Each row is a point on a landscape with many valleys, with its height.
A ball rolls from a point to the lowest of its 2 nearest points, and stops where none of them is lower. Distance is the straight distance between rows; heights are no part of it.
q_410 height 450: [ 10  23  -1  25  -7 -11 -28 -24 -29  12  20 -47  -9 -13 -29 -15  30 -29
 -14   0  -7  24  19   6 -30  15  38   4 -13 -31 -12  -2   6   6  -6   1
   0   1  -9  -7  -6   6]
q_654 height 327: [ 10  34  -1  -7   2  21  -1   8   2  -6  20 -46  24  -8  19   0  24  14
   4 -13   9   4  21  13  25 -22 -13  32  -8  27   1 -27   6  -6 -33  -8
  -6   0  27 -17 -14   2]
q_32 height 393: [  3  -7   2  11  17  33   9  -3  15 -23   7 -23  -8  11  11  -3 -20  22
   8   4   6 -29  15   6  26 -31 -17   8  -5  36  15 -18 -16  15  18   5
   8   3  27 -40  54   8]
q_224 height 608: [ -3 -13  28 -24 -18  44   1  -8 -29  32   8  -1  31  -2  11   6  -1  22
 -12  21 -20  10 -17   3  -5   1   5  -3  -5 -16   5 -15  30  27 -17  13
  30  -3 -27 -10 -33  -7]
q_404 height 449: [ 16  17 -11  14  -8  -8 -13  13   2  -1  -3   6   7  10 -12 -11  37  -5
 -12  28  22   2   8  -5 -19 -19   6 -10 -14   2  -6   4   5  16  -7 -19
 -11  13  -5  11  -7  27]
q_347 height 474: [ 11  20  -3  -6  -1  -7   2  30  13  -4  -2  32   7   5  -1  29  28   3
  -9  33  12  -5   0 -21  -8 -27   1   3  -2   5  -5  -1 -28  19 -14 -10
  22  13   9   8   3   7]
q_873 height 232: [ 20 -17   0 -13  15  -2 -21  13  13   6   1  55 -35  24  13 -19 -41   9
  10  13  41 -14 -19  16 -37  13   1 -26  14 -11 -10  25   8  13   6  15
  13   1  -8  11 -12 -17]
q_350 height 505: [ -7  -8  12   1   4  26  15   9 -14  -3  12  30  -8  -3   7  34  15  -6
   5  20 -17  12   3 -16   5  -1  11  -9   1 -32  17  11   1  -5  18   7
  34 -19 -17  18 -14  -5]
q_452 height 255: [ 12  13 -10  -4  -5  -8   1   8  -9 -26  19 -22  -2 -29  -1  13  33 -28
  18  -7 -16   9  19 -15 -16  -1  24  38  11  -1 -31  -4  -9   2 -19  11
   3  15   5   0  -3  20]
q_394 height 200: [-17 -20  -3  -4  -2  -2  11  -5  16  28 -18  39  -7  -7   1  12 -33  15
  -8   4  10 -30 -17  -8   1 -10 -23   7   7   7   7  -5 -17  18  -4   1
   7 -18  -4 -22  -3 -23]
q_298 height 586: [  6 -13   3  10 -24  15  28 -15 -41  13   1   2   3  -8  55 -21  -9   5
  11  -9  -7 -18 -14  29  10 -23   4 -52 -21 -34  40 -12  32 -30  16  20
  33   4  10  12  12 -32]
q_625 height 478: [-13  -9 -28  19   2   2  23 -12  14  16 -10  -8  18  16  -2  -3 -31  28
  -1 -10  11 -22  18  -1  17 -15 -31  40  10  46  -4 -10  -7  29 -24 -22
 -26  -2   4 -36   2  14]
q_565 height 390: [ 10 -16 -27  18   1  -6  26 -11   0  -4  15   6 -38  -8   9 -27 -14  -2
  23 -28  15 -30  40  23  10   7  -7  -4  15  19 -12  13   9  -7  14 -13
  -2 -20   3 -36  17   0]
q_558 height 609: [-12   6 -22  -2  -8 -40 -16   7  12 -25   1 -13 -29 -24 -43  -2  13 -28
  13  -3  -8  10  13  -8  -3  29   4  17  -8  11 -28  24 -29   0  19 -20
 -15  19  -4 -16   5   4]
q_81 height 633: [ 21   6 -16  31   8  13  10  -5 -32   5  21   0 -28  -2  21 -18  19  -9
  11   1  33  13  26  16  -4 -14  20 -42 -10 -17  22  15   5 -18  22  14
   6 -12  12  19  21   9]
q_366 height 540: [ 11   8 -12   2  -5   5 -24   5   2   6   2 -18   4  -7 -12  14 -22  26
 -20 -10  16  -1  23  10  23   6 -27  27 -18  39   2  16 -12 -14  -7 -26
 -27  -5  11 -35 -32 -19]
q_330 height 279: [  1  12  15   4 -21  25   9  -9 -31   3  22 -17  -7 -32   2  26   6  10
 -10 -23 -30   8  30   3  27 -12   1  14 -35  -1  21   6   2 -29  10   2
   7 -19  -1 -19  -8 -11]
q_642 height 387: [-19  23  33 -17 -12   3 -16   7  17  -1  -7 -25  26  -4  19 -18  31  -3
 -14  14  -2 -17 -15   3   8 -22  -3 -17 -12  17  15 -31   0 -16  -4 -14
  19   9  22 -11 -10   7]
q_150 height 419: [-31  21  28 -20 -12 -22  -6  21  31 -24 -34  -7  43  -2  -3   5  43  -5
 -19  17  -8 -16 -34 -19  13 -36  -7  -6 -15  19   5 -33  -3 -12  -5 -16
 -11  22  21  17  18  -5]
q_10 height 564: [-29 -39  12  14   1  -4 -16 -22  -8  27 -16 -17   3   4 -16 -15   1  -9
   3 -23  -1  16 -19  19   5  23  -6  -5   2 -20  -6  -6  21   3   5  -8
 -29  -6 -23 -21  -6 -11]
q_117 height 294: [  3 -16   5  -9  18  22 -14  14  -1  -2  -8  32   8  43  11 -10 -14   5
  -4  38  29  -1 -25  -6 -33   8  21 -34  18 -20 -11  23  12  30  11  22
  27   9 -23  29 -12  -4]
q_280 height 420: [  1  41  16 -22 -20   7 -19   3  13   7   7  -2  18 -28   9  13  24 -12
 -17   5  -2  23   1  -7   4   2   9  -2  -4  30  -2 -18 -16 -12 -10 -24
   4   6  14  13 -36   5]
q_566 height 498: [ 26 -11  -5  19  -5  -1   9 -15   4   3 -31  11   2  -2   9 -20   8 -22
   7 -19 -22  -1 -17  -8 -38   6   2 -11   3 -20 -26 -10  21 -17 -18  -5
 -22  -4 -21   4  -5  -5]
q_711 height 280: [ 32  28  -4  -7   5  24 -19   3 -20  -3  18 -40   4 -22  12  -6  19  13
   6 -24  -5  15  27   6  40 -18  -1  10 -18  31   0   4  14 -54 -20 -10
 -41 -11  18  -1   1   2]
q_239 height 664: [-37   6  27 -13   5  -7 -34  11 -12  -6  21 -22 -11 -19   8  -9  14 -27
  25 -32  20  31 -15  19   7  15  26  -6  -4 -25  -2 -19   7 -21  13   7
  19   6  17   5 -12  -8]
q_461 height 291: [ -4  -8 -13   9  20 -22  -2   9  -2   2 -11  27 -41 -14 -16 -28  -5  -7
  22 -15 -11   4  12  -3   9  23   3 -16   2 -25  -3  32   6 -52  23  -3
 -28 -15  -9  -1  23   7]
q_683 height 228: [  2  -6 -14   1  37  -3   1  11   2  12  -3  58 -45  11  -2 -27 -30  15
 -11  -3   5 -11   4  -1   9  17  -7 -32  11 -13  23  47  10 -40  35  10
 -17 -28 -11  18  21   3]
q_434 height 78: [ -7  -3 -21 -14  11 -28  19 -10  43   7 -33  57  -5   9  19   5 -68   1
  -3 -11   1 -50 -31  -9 -16   0 -30  -3  29  19  -9 -15 -25  16 -20   5
   1 -11   8   6   5 -38]
q_904 height 479: [ 25   6   9  21  -2   5 -35  -7 -32  31  12 -18 -17  -2 -18 -19  20  -6
 -23  -7  -7  18  24  13 -13  17  16 -26 -24 -31  14  24  11 -26  12  -1
 -13  -5 -22 -13   1  11]
q_271 height 466: [ 44  10  -3  37  13  36  26 -21  13 -33 -21  12  -1   8  30  10 -36  16
  20 -19  19 -49   4   1 -18 -39  -5  -5  -7  16  13 -33 -10  24  10  27
  15   4  58   0  35 -21]
q_80 height 559: [ 25 -19  -1  10 -14  26  -5 -15 -32  14   8  -3 -21  -4  10  12 -16 -15
  20 -27 -28  26   7  13 -35  35  24 -23   9 -59 -10   4  14   2  19  21
  20  -7 -31  -8 -19 -15]
q_71 height 672: [ 27  -9  -5  -1 -14  16   2 -20  -7   5  25  -3 -45  -9  31 -26   2  -8
  34   7  20  -5  12  49 -34  33  20 -57  14 -52 -13  16  19  20  10  19
  44   4   1  -2 -21 -13]
q_949 height 697: [  3  -4  42 -19 -13  29 -29  -7 -13  32  -7  26   5  -6 -13  12 -15  16
 -30  16 -24  24 -16 -14 -23  36  11 -31 -14 -26  12  20  12  -7  24  25
  -5 -20 -39   7 -35  -6]
q_863 height 595: [-40  19   8 -17  -4   2   3   7   9  11  11 -12  28  12   8  29  -9  18
 -16  -3  28   4 -12  12  16  -5 -30  29  14   6  28 -33 -17  58 -18 -10
  35  22  31 -35 -24  -3]
q_384 height 197: [  5 -21 -19  -1  -1 -20  22 -24  38   9 -33  36   0  16  19 -23 -34  -2
  15 -24  -4 -39 -16   9 -36  10 -33 -10  41 -10 -33 -18   7  10 -24   4
  -9  -7 -19  -4  -8 -21]
q_129 height 560: [ -3  -8  12   5  11  27  27   3 -17  13   7  10  19  -8  36 -12  -3  11
   6  11   6  -7 -20   8  26 -28   8 -30  -6 -15  29 -27  28 -17  -9   7
  31  -8  19  26   5 -23]
q_125 height 203: [ -5   0 -11 -23  12   2   8  11  23 -17 -18 -11  28   4 -15  25 -25  33
   7   0 -16 -15  -4 -20  53 -24 -31  50  -4  54 -13   1 -25  19 -34 -17
 -39  33   1  -2  33   4]
q_726 height 324: [-20 -14  12   9  -6  27  28 -14 -10 -12  13  -2   2 -16   9  27   2   4
   8 -15 -17  -3   5  -8  35 -25  -6  12 -18   6  27 -28  -2 -20  19   7
  25 -15  15 -12  16  -3]
q_870 height 338: [ 14  -4  10 -10   5   0  -5  18  -5  20  13  16 -18 -18  -3  -9   2   4
   5  -7 -34  28  10  -7   4  45  -2 -11  -1 -12  -8  16   3 -48   0  -2
 -11 -19 -20   5  -4  16]
q_61 height 429: [ 29   3   0  23  -4  26  12  -7  -2  -5   0 -22   9  19  28 -26 -26  26
   7 -16  17 -46  11  10 -16 -45 -15  -1  -9  10  17 -26  -1  23  -1  16
   7  21  37 -20  23   2]
q_974 height 313: [ 14   1 -36  -6 -23 -48  21   7  21  -7  -5  22  -1 -22 -47  21  29  -1
 -14  19 -26  28  -5 -32  -5   3 -23   1 -24   9 -17  34 -19  13   5 -21
 -46   8 -25  32   9  15]
q_556 height 511: [ -5   1 -11  -8 -15   5  -4 -12  17  15  -6 -29   9   0  -7 -17 -34  33
 -23   8  -3 -37  20  -7  26 -10 -36  27  -5  47   5  17 -19   1  -9 -20
 -25  -8  -8 -63  -6  11]
q_646 height 583: [ 25 -22  10 -17 -21  37 -11 -14 -34  43  14  -4   5  -2  11 -10 -23  11
   1 -15 -14  20  -6  24 -29  34  14  -8   6 -25 -10 -10  25  18  -1  22
  15  -7 -35 -28 -25 -18]
q_947 height 491: [ 18   7  -6  24   0  29  55 -12 -13 -30  -6 -20  -2   4  61 -13  -2   2
  36  -3   7 -35 -16  26 -10 -20  11 -29  23 -33  19 -26  18  14  -1  15
  62  17  57  15  17 -21]
q_729 height 657: [ -9   1  28  -4  -4   7 -23  -8 -12  26  12 -10  -3  -7   2 -27  33  -6
   8   6  23  31 -18  20  -2  16  18 -37  -5 -27  -2 -11  14  -2   6   4
  13 -10   4  -4 -23 -14]
q_933 height 361: [ -4 -17   4  -3  23  15   0  -1  22 -24  26  -9 -17  26  14 -21 -20   9
   0  23  17 -17  15  -4  29 -11  -4 -16  -2  50  27   2 -11 -18  33   4
  12 -20   1 -19  54  23]
q_238 height 532: [  3 -28   3  19  -5   1  -1 -23  -8  22 -14  -1 -11  -2  -5  -1  -9 -14
   4 -35 -17  24  -8   9 -32  39   8 -26  19 -42 -21   4  24 -12  10   6
 -20 -33 -44   0  -9 -10]
q_920 height 524: [ 11  10   5  -8   4  27  48  -7  14 -20   4  26   7   1  58 -13 -42  14
  10   6   4 -37 -25  14 -15  -8  -7 -20   7  -1  28 -38  16  14  -9  15
  59   9  46   8  12 -39]
q_907 height 272: [ 10  -2  11 -12  -6  13  10   7  12   4   5  37  -8  -7  27   2 -45  21
   1  -6  21 -17  -5  -2   3  -7 -17   1  -4  37  17 -18 -22  -8  -2   1
  18  -6  24 -13  -4 -30]
q_87 height 273: [  5 -38   3   0   4  -9  14 -19  14  19  -9  -5   0  22  22 -45 -27   7
   4 -14   3 -34 -14  17 -23  -5 -23  -7  27 -13 -18  -4  29   8 -26   2
   1   4 -24 -17   5  12]
q_628 height 648: [ 25 -30 -43  18   0 -25  13  -4   8   5 -28   4   1   4 -34  -7 -28   1
 -15 -23   1 -10  17   9 -24  -1 -11  18   7  33 -30  26  13  12  -9 -26
 -57  -5 -29 -11  -3   0]
q_906 height 531: [-18   4  16 -11   9  20  17  13 -22 -11  12  13  -1 -12  22  -5  34 -11
  11  28  12  11 -11   2  15  -9  42 -38   0 -33  19  -2  15 -14  15  13
  54  -8  15  25   1 -14]
q_306 height 332: [ 15 -17  12   3   5   8   2  10 -13  23 -13  -6  10   6  12 -31 -26  21
   9 -30 -12 -28  -3  -2   7 -17 -14  19  -3   0  -7  -9  31 -24 -33  10
  -4   7 -10 -18   9 -16]
q_530 height 410: [  2  35  -4  17  -3  -3 -29 -18 -26 -10  35 -75  15  -2 -14 -21  33 -15
 -11   9  14  11  26   8   1 -12  30  16  -9  -4 -13 -32   0  14 -25  -5
   6  10  14  -6  -7  22]
q_50 height 369: [  0 -10   5 -20  -5 -17  -5   4  11  15  17  12 -29   9 -22   3  11  -2
  -6  23 -55  19  21 -19   2  51   2   7  15 -24  -8  30  -6 -22  11   7
  12 -12 -49   7   5  39]
q_637 height 455: [ -1  -1  10  13  13  23  31   9 -12 -33 -27 -31  25  11  39 -20  36  -6
  20  12   3 -31 -22   6  -7 -40  31 -17  21 -41   7 -21  22   4  -8  11
  37  15  39  26  15  -7]
q_557 height 374: [  2  19  -7 -14   4 -17   3  26  11 -12  10  23 -11 -26  19   3  16 -21
  29  -7  31   9  -7  11   5   4   9   6  16  14 -12 -26 -18   5 -21  -4
  11   8  44   5 -14 -16]
q_395 height 660: [ 18 -13  -9   9  13   0 -27  13 -21  43 -13  17 -13  -3 -39  -2  -7  21
 -20  -8  14  21  -1  17 -18  33   4  -1  -3 -13 -10  42  13  13   3  -6
 -53 -13 -33 -15 -11  -4]
q_475 height 265: [ -8 -19  -9   9   2 -15  16   1   7  -3 -10   6  25   1 -28  31 -10  32
   1  17 -15   3  -7 -26  46 -12 -16  43 -15  45   4  23 -20  14 -19 -28
 -56   4  -6  21   9  10]
q_939 height 346: [-46 -11  17   0  -5 -28   2 -11  22   2   7 -28   8  11   1 -23  33 -16
   1  17  11  -1  -5  10  10  -3   4 -14   4  -2   5 -33   0   5   8 -13
  25  -3  12  -6   9   5]
q_216 height 513: [-18  31 -20   8 -11 -11  11 -16  29  -1 -12 -46  27  18  -8  -2  -4   8
 -18 -17   3  -9  12   2  10 -12 -42  32  -7  31   5 -30 -22  36 -17 -18
 -25  29  27 -53  -2  20]
q_504 height 368: [ -9  39  -2  -1 -11  20 -24 -22  -1 -14  44 -62  31   0  18  14  22  -1
 -13   8  26  19  26  11  11 -18   9   8 -13  35  10 -42  -2  -1  -7 -13
   8  -5  29   1 -25  15]
q_248 height 614: [-58   9  26 -12  -1   9 -10  -2  -3  -6  12 -24  10  -4  -5  44   2  11
 -15  -5   8   8 -10   8  43 -12 -23  46  -7  11  20 -10 -28  27  -1  -9
  15  -4  19 -22 -17  -6]
q_717 height 194: [ -5 -11 -26  11   0 -29   4   0   4 -27   7 -14  -6   1 -19  14  42 -34
  15  19  -6   9   2  -9 -21  10   7  14  15 -30 -41  15   1  29  -1   7
  -2   5 -26  10   6  16]
q_295 height 592: [ -6  52  25 -14  -8  21 -13   9  16 -27 -10  -4  29  -2  31  31  -1  13
 -25   1  24 -17 -10  -3 -10 -37  -5   7  -1  33  28 -27 -31  33  -6 -14
  28  22  57  -6  -5   2]
q_244 height 647: [-37  18  29 -29   2 -12 -21  20   0 -32  22   0 -14 -28  -5  19  18 -30
  16 -21   0  37  -3  -6  22  10  27  15  -8   3  -1   2 -25 -25  24  15
  15  -2   8  18 -14   6]
q_249 height 612: [ 17 -18   2   5  -3   1  14  -8 -18  16  12  23 -23   0  42 -37   4  -5
   6   2  12  10   0  33  -7   2  20 -72  -3 -38  31  10  25 -38  23  15
  20 -16  -8  28  21  -8]
q_285 height 567: [-44   6  -5 -25 -28 -44 -16 -22  15  18  13 -40  11  -9 -37  22  15 -21
 -15   9 -23  25   0  -6  31  26 -16  25   4  24 -16 -15 -43  25 -25 -34
   1  11 -12 -21  -3  10]
q_385 height 118: [-19 -20   0  -2   6 -21   7  23  10 -36  -7 -13  27  27  -3   2  30 -12
  16  18  -1   0 -23 -20  -8 -15   8  11  18 -10 -16  -8  15  15 -11   5
  14  20 -15  27  22   6]
q_459 height 549: [ -9  13   5   1   0  17  40  -6  21  -5  -3  16  30  16  40  -1 -29  18
 -13  15  15 -20 -21  -5  -4 -13 -15 -13  25  25  35 -47  -9  38  -6  -9
  45   4  37   2   7  -6]
q_466 height 542: [-13   4 -29   2 -24 -33 -10 -28  13   2  -1 -36  19   9 -42  11  -5 -12
 -23  -6  -8  15  12   1  -7   7 -24  32  -5  35 -14  -5 -17  36 -14 -36
 -24  15  -6 -33 -22   5]
q_824 height 426: [-12 -32  -1   3   3 -21   8  10  22 -18 -37  27 -10  10   1  15   7 -11
  21  -1 -34 -31 -11 -20  -5   3 -15  10  17 -34 -19  14  -1 -29   3  21
   5  -4 -24   5  12   0]
q_572 height 417: [ 25  18  10   8  12  22  16  -1 -25 -31 -21 -19  31   4  31 -13   9 -12
  17 -26  -2 -13 -11  -2 -10 -33  27   3   9  -7  -7 -19  28  -3 -28   6
  18  28  26  34   4  -1]
q_733 height 523: [ 11  12 -14  22   6  -8  -9   0 -10  -8  -6  -5 -10  11  -9  -7  49 -36
  -4  19 -14  19  10 -12 -39  19  30 -36   9 -52  -8  30  12 -13  26  15
   2  -5 -12  34   4  21]
q_158 height 378: [ 19  10  23  -1   0  26  -8  15 -32   2  -3 -19  15  -9  15 -13   7  -5
   2 -31 -21   6  -9   4   4 -21  13   8 -15 -15   7  -9  24 -29 -24  13
  -3   9  -2  14  -4  -7]
q_183 height 632: [-19  -7  20  -5 -10  23  -4 -13 -15  30  11 -23  20   5  17 -20   1  14
  -9   1  15  13 -14  26  -4   2 -13  -8   0 -18  15 -33  27  20 -12   1
  25   4  14 -21 -29 -14]
q_483 height 303: [ 30   6 -18  18  -7   5   9  -7  -6 -10   8 -33 -18 -18  10 -16  18 -24
  34 -22  -6  -4  29  -1 -18  -8  11   7  -1   2 -16  -2   0 -23  -2   9
   3   9   9 -12  19  19]
q_761 height 347: [  5  -3  -5  15  -9   1   0 -15   6   5  15 -22 -26  -2 -12 -32   9  -1
   5   0 -15 -35  39   4   7  -4  -5  -7  -9   9  -5   9  -7 -19  17   0
  12  -7  -9 -33  34  19]
q_228 height 289: [  3 -17 -50  -8 -12 -43  18  10  22 -15  -9  37   2   7 -38  43 -21   0
  -6  10  -7  16  -5 -35   0   8 -20  15  -7  40  -9  41 -38  19  23 -19
 -37   6 -13  26   1   9]
q_161 height 635: [ 15 -12  -2  -5  12   1 -26  13 -16  30 -28  28  13   1 -48  14  -3  17
   1  -1  -4  20 -31  -2  -2  18  -4  29 -13 -13 -33  18  30  26 -34   2
 -55   6 -41   8  -9 -24]
q_300 height 591: [-19 -26  11   7   5 -17 -14   3   0   1 -15 -11  15   4 -33   4 -18   2
  -7 -12 -17  15 -22 -10  11  12 -12  20  -4   5 -12  16   7 -18   3 -13
 -41   0 -32   5  -5   8]
q_668 height 281: [-28 -24  -8  29  14 -14  17 -15  18 -19  -5   1   1  15   3  -6  -6  -9
  11   0  36   2 -15   1  13 -11 -14   1   0  17  12 -26  -1  18  13 -14
  -7  -2  17  -2  14   4]
q_839 height 627: [ 27  -1 -34  21  -7 -20 -10   1   1  -5  -2  -7 -15 -14 -35  -9 -17 -11
  12 -20  12   6  27   7 -11  17   3  13  -8  29 -22  33  -8  -7  18 -23
 -40   8  -3 -16  -1  12]
q_198 height 588: [-33  14  -7 -18 -23 -44 -21 -13  -6   2  14 -30  -7 -41 -58  21  21 -34
  -8   2 -22  39   5  -3  16  43   3  28 -12   5 -34   2 -39  23   7 -15
 -16  11 -16   4 -15  -3]
q_361 height 277: [-15  -9   1  -5  13  -8   0  -3  10  11  17  25 -22  29 -21  16 -35  12
 -35  28  -1   8  15 -25   3  13  -8  17   9  29  17  41 -26   7  36   3
 -14 -22 -27   4  -5  39]
q_702 height 611: [  0 -26 -15  -8  19 -19   5  15   5  -1 -17  22   6  13 -41   3   4   4
   8   7 -15  22 -29 -12   7  22 -12  26   3 -18 -29  32  17   8 -16   1
 -36   9 -47  30  13   4]
q_63 height 229: [-11 -13 -20 -11  -5 -39   2   0  25  13   0  28   9  26 -28  14 -13   5
 -38  31  -1   6  -6 -30 -10   3 -19  -6   5  25  -3  40 -27  23  26 -20
 -30 -12 -45  19   4  34]
q_488 height 395: [ -3 -20  13 -28  -7 -19 -15  21  14   4 -20  23 -16  19 -20  12  26 -13
   8  28 -43   5  -8 -18 -15  33  -2   0  15 -45 -12  34   9 -24  10  36
   1   5 -39  11   2  10]
q_606 height 262: [ -3   6   7 -16  20  22   0  19   5 -16   2  -7  10  -2  13  19 -47  34
   4  -4   2 -18  -8 -13  52 -16 -30  44   1  57  11  -8 -19  -8 -19  -9
  -9   3  28 -14  19 -14]
q_790 height 652: [ 25   4 -17  22   3 -18  -4 -13 -14  14  19  -7 -52   1  14 -31  14 -21
  29   2  35   3  23  42 -29  18  28 -47   7 -35 -14  21   5  -5   9   7
  -5 -11   8  13 -12   3]
q_643 height 448: [-21   1  42 -18   2   2  -9  31  -3 -20 -27  19  30   7  -5  21  38  -1
 -22  35  -8 -19 -21 -14  16 -28  20  -9  -3  -9  20 -10   5 -21   6   8
  13   7   6  32   8  -4]
q_506 height 226: [ 10  37   0  -3  -9  16  -6   2 -34   8  28 -47  -7 -55  -3   7  35  -1
  -2 -28 -23  21  43   6  29  -5  22  27 -23  -2  -6   1   0 -31 -15  11
 -28 -21  16 -11  -2   3]
q_804 height 434: [ 22 -24 -29  14   8  -2  33  -2  18  13  -3  24 -18   4   5 -13 -39  19
  16 -19  29 -34  34  16   0 -12 -16  21  19  45 -13   1  -5  11 -10  -8
  -9  -9  11 -32   0 -16]
q_969 height 326: [ 20  17   8 -24   5  -5  -9  16  12 -18   1  35 -10  -7  29  11 -32   2
   8  -8  38  12 -18  16  -8  -1  14  -9   3  36   9 -21 -20  -7  -9  -1
  19  13  45  17 -27 -33]
q_599 height 634: [-34   3  25   5  -5 -10 -17  -4 -12 -16  27 -14  -8   1 -29  32  18  -8
  -2   8 -10  18  14 -12  28   4   7  31 -14   7   8   4 -23   2  11  -7
  16  -5  -6   0  -3  17]
q_139 height 264: [  0   6   2 -15 -16 -24  10  12  13 -13 -21   8  17 -18 -26  43  29  12
  -5  12 -42   3  -9 -31  26 -19 -10  36 -22  14 -10  20 -20  -4 -19 -15
 -36  11 -16  23  11  17]
q_400 height 418: [ 23  24  -8   8   5  -5 -26  19 -13 -16   5 -24  24  -2 -18   0  12 -11
  -8 -14  14  28  -7  -8 -15 -12   7   6 -24  15 -16   7   9 -17  -2  -6
 -37  20  -1  26 -15  21]
q_838 height 199: [-28 -26   7  14  20 -10  25   8  22 -31 -17  10  13  28  19  15   3  -4
  26  -2   1 -12 -28 -17  16  -4  -9   8  27 -11   1 -34   4   4  -3   7
  15  -9   8  21  35 -15]
q_489 height 502: [  7  23   1  14  -3 -13 -27   2 -15   7   2 -15 -19   0 -27 -13  23 -24
 -16  -1 -36  18  25 -14 -25  34  28 -25 -17 -42   9  19   7 -42  46  14
  -7   1 -17  11  14  38]
q_533 height 153: [  5 -11 -20  -4  38   0   0   4   2  -3   8  74 -52  20  15 -14 -54   4
   8   4  42 -19  -2  27  -9   9   0 -38  22 -20  26  39   0 -11  16  34
  -3 -28  -5  11  12 -15]
q_290 height 421: [-12  14 -14 -16  -7 -19  -7   7  13  15  15   1  -3 -20   0  18  16 -13
  -7   9  20  20   8   1  18  11  -7  13   5  41  -3 -20 -27  13 -13 -31
  11  -3  25 -28 -26  -8]
q_375 height 323: [-20   4 -10  -1  16 -11  -6 -17  19 -10  38   1 -33  20 -25  -8 -15  -6
 -16  30  19   9  31 -10  34  21   0  -2  -5  46  25  22 -28  -8  30 -17
   7 -28  -5  -7  19  22]
q_785 height 678: [ 21   0  -1   3   4  26 -29  -4 -20  48   1  25 -10  12 -29  14  -2  23
 -28  12  -5  19  15  -4 -37  29  15 -24  -9 -32   1  41  16  28  21  20
 -21 -18 -37  -8 -17  15]
q_903 height 463: [ 10 -21   1   0   4 -15 -15   5   7   9 -39  42  -4  11  -8 -14 -30  -4
  10  -4 -26 -13 -22 -18 -27  12  -6 -15   4 -27 -19   6  25 -28  -2  23
 -23  -1 -37  24   5 -14]
q_930 height 477: [  4   0  21  -2  18  13  -3  14 -16 -16 -30  30  17   9  -1  28   6   1
   1  12 -12  -1 -11 -29  -7 -19  21   0  -1 -31   7  18  17 -14   5  22
  10   6 -10  54  -1  -9]
q_406 height 572: [ -6  43  11 -12   0  26  24   9   7  -1  -5  14  33   7  25  24 -17  24
 -30   5  32 -14 -15  15  -9 -26 -20  15  14  13  35 -45 -16  60 -24   4
  39  25  63 -12 -19 -23]
q_842 height 506: [  7  10  17  -2  -2  11  -9   6 -23 -19 -21  -8  20 -13  -5  11  39 -30
 -18   4 -33   8 -11 -24 -27  -4  42  -3   0 -46  -6  17  21 -13  10  15
   9  16 -13  34 -16  15]

Where does a ball stop that starts at each point below?
q_566: q_533
q_947: q_434
q_366: q_434
q_804: q_385
q_643: q_385
q_733: q_506
q_271: q_63

Call two points neighbours if one is among the 2 nearest of the other. Go from one point of each pair to the other, from neighbour to neighbour, staying as low as possible. Name the highest point that can't be avoided.
q_434, q_385: q_290
q_63, q_125: q_974
q_533, q_385: q_930
q_139, q_125: q_475
